Each row is a point on a landscape with many valleys, with its height.
A ball rolls from a point to the lowest of its 3 nearest points, and stops where none of them is lower. Distance is the straight distance between rows; heights are no part of it.
k_638 h=89: [ 21, -13,   4,  -6, -17,   4,   2, -12,   7,  -9, -10, -14,  16]
k_576 h=366: [ 14,   7,   8,  -2,  -7,  -8,   6, -12,   6, -10,   0,  -1,   4]
k_672 h=479: [ 13,   1,   5, -14,  -1,  -6,  -7,   2,  -1, -11, -10,   2,   1]
k_123 h=587: [ -3,  15,  -5, -20,  31, -13,  -9,  11,  -1, -13,   0,  11, -21]
k_161 h=404: [ -5,   0, -18, -27,  28,  -6, -18,  14,  -1,  -9,  -5,   5, -28]
k_104 h=136: [-18,  30,  14,  19,  16,  -8,  19,   1,   5,   4,  21,  16, -11]
k_49 h=238: [ 23, -21,   3,   0, -20,  10,   6, -19,  12,  -9,  -8, -21,  22]
k_159 h=328: [ 20,  -6,   4,   8, -17,   2,  13, -27,  16,  -8,   5, -15,  13]
k_453 h=620: [-28,  26,  12,  33,  11,   4,  23,  -3,   6,  17,  30,  10, -13]
k_781 h=359: [ -2,  18,   7,   6,   4,  -6,   4,  -5,   7,  -5,   4,  12, -13]
k_813 h=559: [ -2,  18,   6,  24,  -9,  -1,  21, -23,  13,   6,  19,   4,  -6]
k_158 h=498: [-20,  29,   9,  32,   0,  -1,  31, -13,   8,  19,  32,   3,   1]
k_278 h=277: [-12,  31,  12,  18,   9, -11,  21,   0,   6,   4,  20,  13,  -4]
k_698 h=504: [ -7,  19,   6,  -1,  21,  -9,   1,   4,   4,  -8,   4,  16, -19]
k_549 h=167: [ -1,   6,   2,   4,   0,   4,  -4,  -5,   7,  -6,  -5,   8, -20]
k_9 h=476: [-24,  34,   7,  30,   0,  -9,  38,  -7,   5,  27,  39,  -2,  16]
k_264 h=606: [  2,  22,   8,  20,  -5,  -9,  25, -18,  11,   2,  22,   4,   6]
k_357 h=427: [-18,  24,  10,  20,  13,   2,  12,  -4,  10,   5,  15,  13, -22]
k_252 h=390: [ 12, -24,  -1,  -5, -18,  13,  -9,  -4,  -1,  -4, -17, -14,  11]
k_79 h=602: [ -5, -47, -20,  -8,  -9,  16, -22,  26, -25,  12, -19, -13,  24]
k_210 h=247: [ 15, -30,  -8, -23,  -5,   8, -14,  19, -22,   0, -21, -17,  37]
k_382 h=562: [ -7,  27,   7,  27,  -3,  -7,  29, -16,  10,  11,  27,   5,   4]
k_411 h=442: [  2, -30,  -8,   0, -26,  18, -14,  -4,   0,   3, -19, -10,  -2]
k_771 h=421: [  9, -34,  -5,  -3, -26,  18, -10,  -5,  -1,   0, -19, -16,  16]
k_149 h=458: [ 6, 15, 10,  1,  0, -8,  5, -7,  5, -7,  2,  9, -4]
k_907 h=466: [ -2,  23,  10,   6,   9, -13,   9,   0,   6,  -6,  10,  13,  -8]
k_978 h=384: [ -4,  -3, -10, -14,  12,   1, -19,   7,   1,  -6, -11,   7, -25]
k_916 h=28: [-15,  19,  -3,  -2,  29,  -3,  -3,   8,   5,  -9,   2,  13, -29]
k_716 h=171: [  6, -38,  -9, -10, -15,  13, -17,  12, -16,   3, -22, -16,  22]
k_5 h=630: [ -3,  30,  10,  -3,  23, -21,   8,   8,  -2, -10,  11,  15,  -7]
k_854 h=446: [ 9, -2,  6, -3, -9,  0, -4, -7,  5, -8, -8,  2, -5]
k_799 h=518: [ -1, -40, -24, -25,   8,   3, -29,  29, -26,  13, -13,  -9,  11]
k_73 h=351: [  0,   2,  -3, -10,   4,  -2, -12,   2,   1,  -6, -10,   5, -15]
k_888 h=276: [ 12,   0,   4,  15, -17,   2,  15, -27,  15,  -3,   8,  -5,   2]
k_250 h=389: [  8,  -5,   4,   5, -18,  10,  -1, -18,   9,  -3,  -6,  -2,  -6]
k_498 h=605: [  1, -41, -20, -16,  -1,   9, -23,  28, -29,  12, -19, -14,  29]
k_344 h=393: [  4, -27, -16, -28,   6,   1, -27,  22, -19,   5, -17,  -7,   4]
k_621 h=160: [  1,  -7, -13, -27,  15,  -6, -23,  14,  -6,  -5, -12,   3, -17]
k_922 h=486: [  9, -12,  -9, -28,   7,  -4, -21,  13, -12,  -4, -16,  -4,   1]
k_362 h=57: [ 12, -35,  -9, -15,  -9,  12, -13,  14, -16,  -1, -23, -18,  37]
k_372 h=196: [ 14,   3,   6,   9, -15,   0,   9, -21,  12,  -7,   3,  -3,   2]
k_225 h=554: [ -7,  13,   9,  20,  -4,   3,   8, -16,  11,   1,   9,  11, -19]
k_470 h=286: [ 17, -10,   3, -12, -10,   2,  -9,  -2,   0,  -9, -13,  -7,  10]
k_693 h=370: [-16,  34,  13,  22,   6, -13,  31,  -1,   4,  11,  28,   8,   7]
k_859 h=235: [  6, -29, -10, -15,  -9,  10, -22,  14, -11,   1, -20, -10,  11]
k_234 h=567: [  3,  11,   0, -18,  15, -11, -10,   6,  -3, -12,  -6,   8, -12]
k_703 h=332: [  0, -19, -10, -18,  -2,   5, -22,   9,  -4,  -2, -17,  -3, -11]
k_732 h=423: [-26,  34,  12,  27,   7,  -8,  34,   0,   4,  22,  34,   4,   7]
k_947 h=493: [ -7,  21,   9,  20,   1,  -2,  16, -12,   9,   1,  15,  11, -12]
k_421 h=573: [ -5, -42, -21, -16,  -3,  10, -26,  27, -24,  12, -15, -12,  13]

Call two points neighbours if one is among the 3 nearest of the other. Go from one point of each pair to the other, from neighbour to neighbour, staying as low as possible. Name the highest point that can't be avoided.
k_372, k_621: k_771
k_104, k_916: k_225
k_549, k_362: k_978
k_362, k_621: k_703
k_638, k_372: k_159

Where does a ball stop that starts at each point below?
k_672: k_638
k_5: k_549
k_854: k_372
k_252: k_638
k_225: k_549
k_859: k_362
k_813: k_104
k_382: k_104
